Each row is a point on a landscape with many valleys, with its height.
From any point a ball takes the steepest step (drop divided by distance) to one of its 4 nearest points. It stops when none of these is lower. Distance is the straight distance between rows; heights are no part of it.
fub h=313: [ 31 -22 -26 -22   9 -13  22  -1   3 -10 -33 -40   9 -10 -30   3  16 -26
  12 -32  -2  -6]
tav h=295: [  2  16  -8 -19   6 -12 -40  44  18  14 -18  25 -13 -16  42 -10 -19  22
 -25   0  -2  20]
bive h=180: [-31  16  18  40   6 -22  26 -18 -40 -24  17  24  -1  40 -20  51 -70  19
 -28  81  -8  14]
lises h=262: [-13 -11  40  43   6  15  52   5 -12   2  10  -4   8 -13 -57  53 -13 -23
 -10  11  -7 -11]
der h=428: [ 40  -5 -50   5  -3 -16 -24 -42   1 -46 -23 -32  10 -11  -9 -42  20  -6
  38 -32 -28 -17]
Sukub h=182: [-22   7  25  40  22  -9  -6 -22   9   2  22  55  -2  -6   5 -21 -51  13
  -5  39  -4   3]
Fupag h=401: [ -8  22 -37 -45  -4 -15 -74  18  33  15   7  45  -5 -27  79 -78   1   8
 -14 -31  -4  14]
Nibu h=223: [-36 -31  -4  31  21   1  -3  -4   8  -9  32  36   3 -41 -40  -2 -35   1
   4  36 -10  -6]
fur h=187: [-18  22  21  38  10  -1  41 -10  34  61  45  50  15  11  -5  54 -62  -4
 -15 -18  48  27]
Gazud h=278: [ -9 -19  47  61  32  65  41   3   9  24  13   4 -23  -9 -64   9 -18   5
  25  22 -33 -57]
fifug h=143: [ 26 -52 -35  -3  -7  28  41  -8   6  -1   2 -66 -24 -11 -67 -14  30 -22
   5 -20 -47 -45]
Vepa h=277: [  3  -7  30  33 -25  15  18  12 -24 -26 -14 -70  -8   6 -51  37  -5 -18
 -19   8 -15  -4]
Nop h=165: [-39 -38  13  10  -3  35  67  -9   9  31  23 -42 -23 -26 -67  18 -25 -15
  10 -11 -25 -46]
patar h=349: [  3  79  17 -26 -17  -9 -22  71 -28  53 -10   7 -22  17  72  11 -18  13
 -45   0  10  66]
gib h=161: [ -2  37  34  55  27   9  22 -22   4  -2   7  45  -5  24 -15  48 -69   5
  -8  52   1  29]
Muzo h=433: [ 30  21  37   9 -25  42   5  26  21   1 -58 -35 -24 -23  15   1  21 -17
  12 -25   9 -15]
kiz h=336: [ 34 -12 -33 -18 -14  -7  22  10 -26 -30 -24 -71   0  17 -40  18  19 -12
  -5 -15  -9 -20]
guki h=231: [ -3 -28  28  24  -2  36  27  15   1  -5  -6 -49 -17 -18 -32  -5 -28  -5
   7   9 -35 -31]
sisa h=133: [ 19 -24  14  37 -33  50  33  -7  -9 -43  10 -90 -18  50 -41   5  13   4
  -6  15 -48 -60]
Rar h=386: [ 20  11   6 -18  -6  24   5  30  10  20 -31 -16  -3 -40  -9  -4  23 -24
 -14 -19  22   7]
ses h=184: [-26  27  58  31 -10 -11   5   7  -8  36   4  40  -7   1  14  63 -46   3
 -41  21  16  35]
tosi h=148: [  3  -3  -6  22 -28 -13   3  22 -53 -70  15 -67 -20  48 -39  25 -12  15
 -36  36 -14   6]
Tiv h=206: [-25   2  12  10 -10 -21 -16  24 -54 -17 -19 -13 -27  16   5  42 -43  -1
 -39  49 -27  24]
Ratu h=168: [ 53  41   5 -14  -1   4  -7   3   8 -26 -53  15  24  -4  33  19  37 -17
  26 -27  15  21]
fiku h=291: [-41   8  -2 -17 -31   4 -67  30  35  45  37  53  -7 -18  53 -54 -29   8
   1 -14   5  20]
lazo h=427: [ 27  13 -58 -18  48 -39 -22 -15 -16 -25 -23   1  11  34  42 -18  33  12
  19   0  -6  29]
Figu h=141: [-19  29  31  49  17  12  33  -6  14  37  23  41   7  -5 -26  48 -54  19
   1  19  33  16]
Big h=419: [ 38   4  -8 -29  15  -8  23 -43 -19 -16 -49  -4  27  27   1  50  64  -9
  27 -16  -2   9]
Dotom h=483: [-10  -7 -12 -31 -84  28 -70  52  42  30  26  26  28 -13  58 -50   8  17
   8 -61  39  11]
sidu h=273: [ -6  34  41   4 -51  24 -38  61  22  52 -12  16  -7 -18  53   3 -11   4
 -35  -4  31  49]
rore h=420: [ 23   6 -11 -58 -24   8 -10  38   3  50  -4  20   6 -19  29 -23  31  -8
   7 -70  44  31]
kulo h=437: [ 51  16 -14 -24  26  -9   5 -51  10 -35 -31 -20  36  -4  12 -15  43 -14
  55 -27  -2   0]
kilod h=213: [ 16  26   4  14 -22 -11 -21  36 -47 -12 -47 -17 -23  13  31  30  -8   0
 -33  22  -5  26]
vire h=505: [ 48  54 -65 -34  11 -35   3   0 -62 -24 -31   3 -17 107  49  11  37  -1
 -10  57  -7  52]
gak h=242: [-17  16  52  31  -3  43  13   2   9  16  -3  13  -9 -40   9  16  -4   1
  -5  17  -1 -16]
kob h=389: [ 22  27  -5  19  -4 -20 -43  -6  -6 -46 -64 -22  -9   1  10 -26   3  -7
   7   7 -29   2]
lere h=371: [  9  -4 -24 -22   2   5  -6  -3  16   4 -27  -7   7 -44   7 -26  29  -4
  13 -44  19  -7]
tapi h=162: [ 13  24  32  46  28  18  13 -30  43  31  18  85  -3  10   6  24 -73  16
  -2  34  27  12]
Seleb h=323: [-31  19  19   4 -18  -4   4  62  -8  43 -11   8  -8 -16  28  14 -16 -17
 -34 -18  22  15]
vofel h=221: [ 48 -23 -34  -3 -14  32  42 -36  21   7  -8 -64 -16   6 -36 -40  29 -26
  26 -18 -64 -72]
dopon h=164: [ 47  22 -30 -13  26 -31 -18  -8 -43 -35 -44  -7  11  31  19  18  38  -3
   1   4  13  26]
sig h=224: [-20   8  65  28   0  21  33  20   8  35   1   3 -23 -24 -19  43 -20  -8
 -17  11   8   3]
moga h=490: [ 33  -5 -27  -7  11 -25 -15 -57 -34 -70 -16  -2  33  70  22   3  55  19
  39   9  10  14]
ditev h=129: [ 15  28 -43 -51  19 -40 -38  12  -4   9 -29  24   7   8  79 -41  19  18
  -4 -36  13  26]
tozo h=310: [-22  35  33 -18 -16  -2 -37  53 -10  49 -20  10 -28  -1  60   5 -26  11
 -26   8   3  31]
Biza h=473: [ 14 -13  -4 -19   9 -57  12 -45 -49 -54 -11  -2  31  56  -4  34  85  -7
  17  -6   9  23]
Banaz h=253: [ -3 -19 -14  15   1  18 -10  -2  32 -10  15   2   8 -32 -12 -62 -13 -16
   7 -15 -26 -37]
muv h=617: [ 41  -6 -45 -14  -3 -37  -4 -24 -33 -68  -2 -23  20 110   5  16  56  11
  -6  12  20  32]
Pirur h=155: [-41 -33 -10 -40  -8  14  -3  22  24  44  11 -17   1 -31 -29 -23   5 -15
 -16 -33  20 -25]
duk h=394: [ 33  52 -10 -44  12 -34 -17   4 -23  -4 -45  28  13 -10  57   5  48  -1
  15  -5  12  37]
Zuder h=425: [ 50  -5 -26  22 -19  27 -16 -30 -17 -91 -22 -54 -10  52  -5  31  37  11
  16   6   3   3]
silu h=193: [-41  -7  19  23  29  -9  26  -5  -6   8  23  21   0 -24 -35  20 -50 -11
 -12  40  15   0]
Mun h=380: [-40   1  48  -5 -56  31 -29  34  61  30  26  43  -8 -23  28 -18 -11   7
  -9 -31  28   7]
rog h=215: [ 13 -32 -35 -52   4  24  30 -16  15  -5   6 -34   8 -31 -37 -30   0 -16
  -2 -38 -23 -35]
befi h=150: [ 58   8  11   3  -4   3  35 -76   5 -33 -19 -18  31  47 -12  12  76 -30
  43  -9 -37 -25]
nof h=179: [-12 -15  34  14   0  42  16  20  50  41  10  10   0 -55 -27 -18 -10 -16
  17 -10 -17 -40]
fumuf h=314: [-52 -23  -7 -41  20 -28 -12  41  -2  27  21  13 -12 -44  29 -24 -23   7
 -35 -20  14  27]
mon h=279: [-41  15  28   4   4  -9 -58  -1  17  21  -6  45 -14 -34  39 -23 -35  18
  -8  18   8  -1]
zurun h=156: [-20 -31   3  26  15  40  23 -20  12  11  29 -14 -16 -41 -56 -33   4  -3
  19   9 -57 -62]
vog h=385: [ 13  -1 -47 -48  22 -50  -4 -17   6  -5   0  28  38   5  24 -19  66   6
  30 -37  15   9]
Tive h=154: [-40  27  11  27   6 -51 -20  20 -22  68  25  55 -18  10  30  17 -62  26
 -55  41  -7  28]
balor h=392: [-17  35 -13 -46  22 -31 -36  53  -8  57  11  30 -30  24  73 -42 -18  39
 -42  25 -10  16]
lop h=257: [-18  12  47  62   3  44  32  -1 -20  -3   1 -19 -21  -2 -46  43 -26  -6
  -8  28 -25 -27]
gaki h=404: [  5 -14  -4 -47  18 -27  37 -60   7   9   5   9  54  18  -5  26  80 -28
  44 -31   2  -4]
gisek h=241: [ 11  -1  35  46  -8  44  26  -7  64  71  42  81   9  -1  -9  34 -44   1
  22 -11  61  15]
bigu h=211: [ -4 -22  22  53   5  29  16   0   2 -27  -2 -23 -26 -23 -33 -31  -9   8
   7  18 -37 -36]
Benob h=181: [  7  37  34  30  -9   6 -25  -5 -41 -12 -15   7 -25 -11  14  14 -26   0
   0  41 -17  21]
lov h=183: [ 23 -24 -10  20  -6  39   6 -24   4 -51   6 -78 -12  18 -34 -22  17  18
  20   0 -42 -73]
kizek h=75: [ -7  -7   9  43 -55  41   8   1  -9 -91  24 -78 -18  67 -39   5  -2  31
 -13  13   9 -31]
Seb h=208: [-18 -40  15  52 -11  28  19   0 -14 -52   3 -34 -16  13 -64   5 -31  15
  12  30 -31 -46]
bemar h=341: [ -7 -17 -27 -17   1 -26  -5   6 -33 -57 -14 -26   2 -19 -18  -5   2   8
 -14  10   7 -11]
diso h=274: [  3   4 -22  -3  14 -34 -15  29 -38 -16 -25 -13  -6  12  14  -9 -22  -1
 -34  23  -3  19]
vivun h=261: [-19 -31  -9  11   0  -2  32  -1  46  85  67  55  14 -16 -28  24 -63  -1
   6 -20  81  31]
ret h=91: [-20  25  17 -37 -38  23 -58  36  24  27 -13  45 -10 -12  70 -23 -14  13
 -16 -13  21  29]
Zozo h=200: [-58  -2  -1  -6  38 -18 -21   4   0  33  24  52  -8  -2   9   3 -47  24
 -27  38   1  19]
Tubuz h=157: [-18   2 -16 -59 -33 -16 -55  64  23  42  28  23  -7 -11  69 -30   0  16
 -27 -25  28  43]
rak h=17: [-15 -55 -39  11   8  24  35  -4 -13 -25  36 -64 -15 -22 -68 -23   0   4
  -9  14 -31 -66]
vov h=146: [ -3 -45 -11  24  -5  13   2 -27 -10 -60  34 -48  -5 -24 -54 -26 -19 -13
  11   2 -34 -60]
Tipu h=202: [ -8  -5  23  29   4  -4 -10   6 -20 -40   7  -6 -26   2 -39  11 -20   8
 -10  58 -18  -9]
kuf h=282: [ 67 -32  -8 -13  10  17  29 -59  -4 -26 -17 -44  16  36 -11 -10  53 -16
  43 -13 -28 -46]
Rudir h=340: [ 52  15   1   3  -5  -1  -3 -36  -4 -49 -53 -20   8  26  29   7  47   6
  25  -4  -4  25]
Nako h=169: [-17  25  23  33  16 -17   7  -3 -20  25   8  35 -29   0   3  31 -55   9
 -18  48  -2  29]
Tufod h=276: [-21 -21   8 -34 -24  -1  -3  38  21  32  -3 -19   9 -44  10 -18   3 -12
 -24 -35  27  -1]
gosed h=243: [-29  -1   4 -16  32 -19 -49  25 -24   5  13  27  -1 -17  25 -20 -32  15
 -27  21  -8  23]
Gabad h=294: [-29  -6  18  33  16  18  28 -24  38  43  51  52   0 -34 -23   8 -36   9
  31  -7  22 -34]
leg h=325: [ 18  31 -13  -5   9 -18 -27   6  -9 -21 -57  11 -18   2  47  -6  20  -2
  15  -4  -9  43]
zodi h=407: [ 15 -25 -64 -49  16 -36   5   4  -6 -12  -6   2  28 -27  -6 -17  37 -15
   2 -37  11 -12]
lepi h=415: [ 27  -3 -24 -27  31 -62  13 -56 -23 -39 -23  11  41  19  29  11  54 -10
  28   2   5  19]
Somu h=319: [-35 -17  25  17 -36  43   4 -19  62  84  73  58  17 -10  -9  -9 -31   3
  13 -13  51  -5]
pip h=10: [-37 -39  -4 -16   0  10  25  10  27  41  27  -8   2 -57 -54 -18  -7 -15
 -12  -5   6 -24]
dutip h=418: [ 32 -10  -8 -43  -9  29  11 -31  43  14 -22 -17  13 -31   3 -35  50 -20
  49 -47 -31 -35]
lif h=334: [  9  -3 -42 -51  33 -63  16 -47 -17 -19  22   7  51  12  -3  -3  58 -24
  40 -26  -9 -17]
lok h=431: [ 16  15 -36 -23  40 -53  -8   7 -37 -12 -29   0  10  47  47   8  52   3
   2  16  18  36]
palek h=116: [-13 -15 -17  23 -26  17 -12  13 -29 -78  21 -87  -7  49 -50   3 -12  25
 -15  26   0 -47]
rigo h=269: [-29   3  46   1   1  17 -20  28  21  27   2  35   3 -45   7   0 -13   1
 -14  -7   9   6]
saz h=339: [-56 -11  25   3 -27   6  -6  23  50  67  51  66  22 -16  -6   8 -56   8
  -2  -9  56  26]
rula h=320: [ 33  -9   6 -21   3 -14  42 -52 -26 -32 -13 -45  50  61 -17  67  77 -26
  16 -15  -2   2]
duv h=316: [-47 -27  22   0 -15  14  -5  31  44  45  40  43   5 -44 -10 -23 -21  11
 -11 -22  32   6]
lepag h=376: [ 40 -42 -32 -24  11  -8  13 -39   0 -44 -16 -37  17   5 -19  -2  37 -22
  15 -17 -25  -8]
zapa h=79: [  5  -2 -47 -23  25 -66 -15 -42 -28 -60  15  14  27  27   3 -19  56 -10
  45  -6 -13   2]
fon h=384: [ 20  39 -47 -28   9 -28 -27   7 -44  -4 -34 -17 -29  39  54 -14  11   6
 -18  14 -11  39]
Tof h=270: [-41 -17  10  27  21   9   4 -18  38  44  61  35  -7 -47 -22 -40 -41  23
   7  -9  15 -20]

Call two points neighbours if one is among the 4 nearest of the other. Go from one point of each pair to the other, from neighbour to neighbour, staying as low as possible. Name the highest point that can't be avoided.
zapa / dopon | gaki
pip / Tive | Tipu
befi / pip | kuf
ditev / dopon | leg
rak / kizek | lov
pip / rak | Nop
Tive / Figu | Nako

Where does a ball stop that starts at each point below?
Seleb | pip
duv | pip
Tipu | Figu
diso | Figu
Nibu | Figu
Tiv | Figu
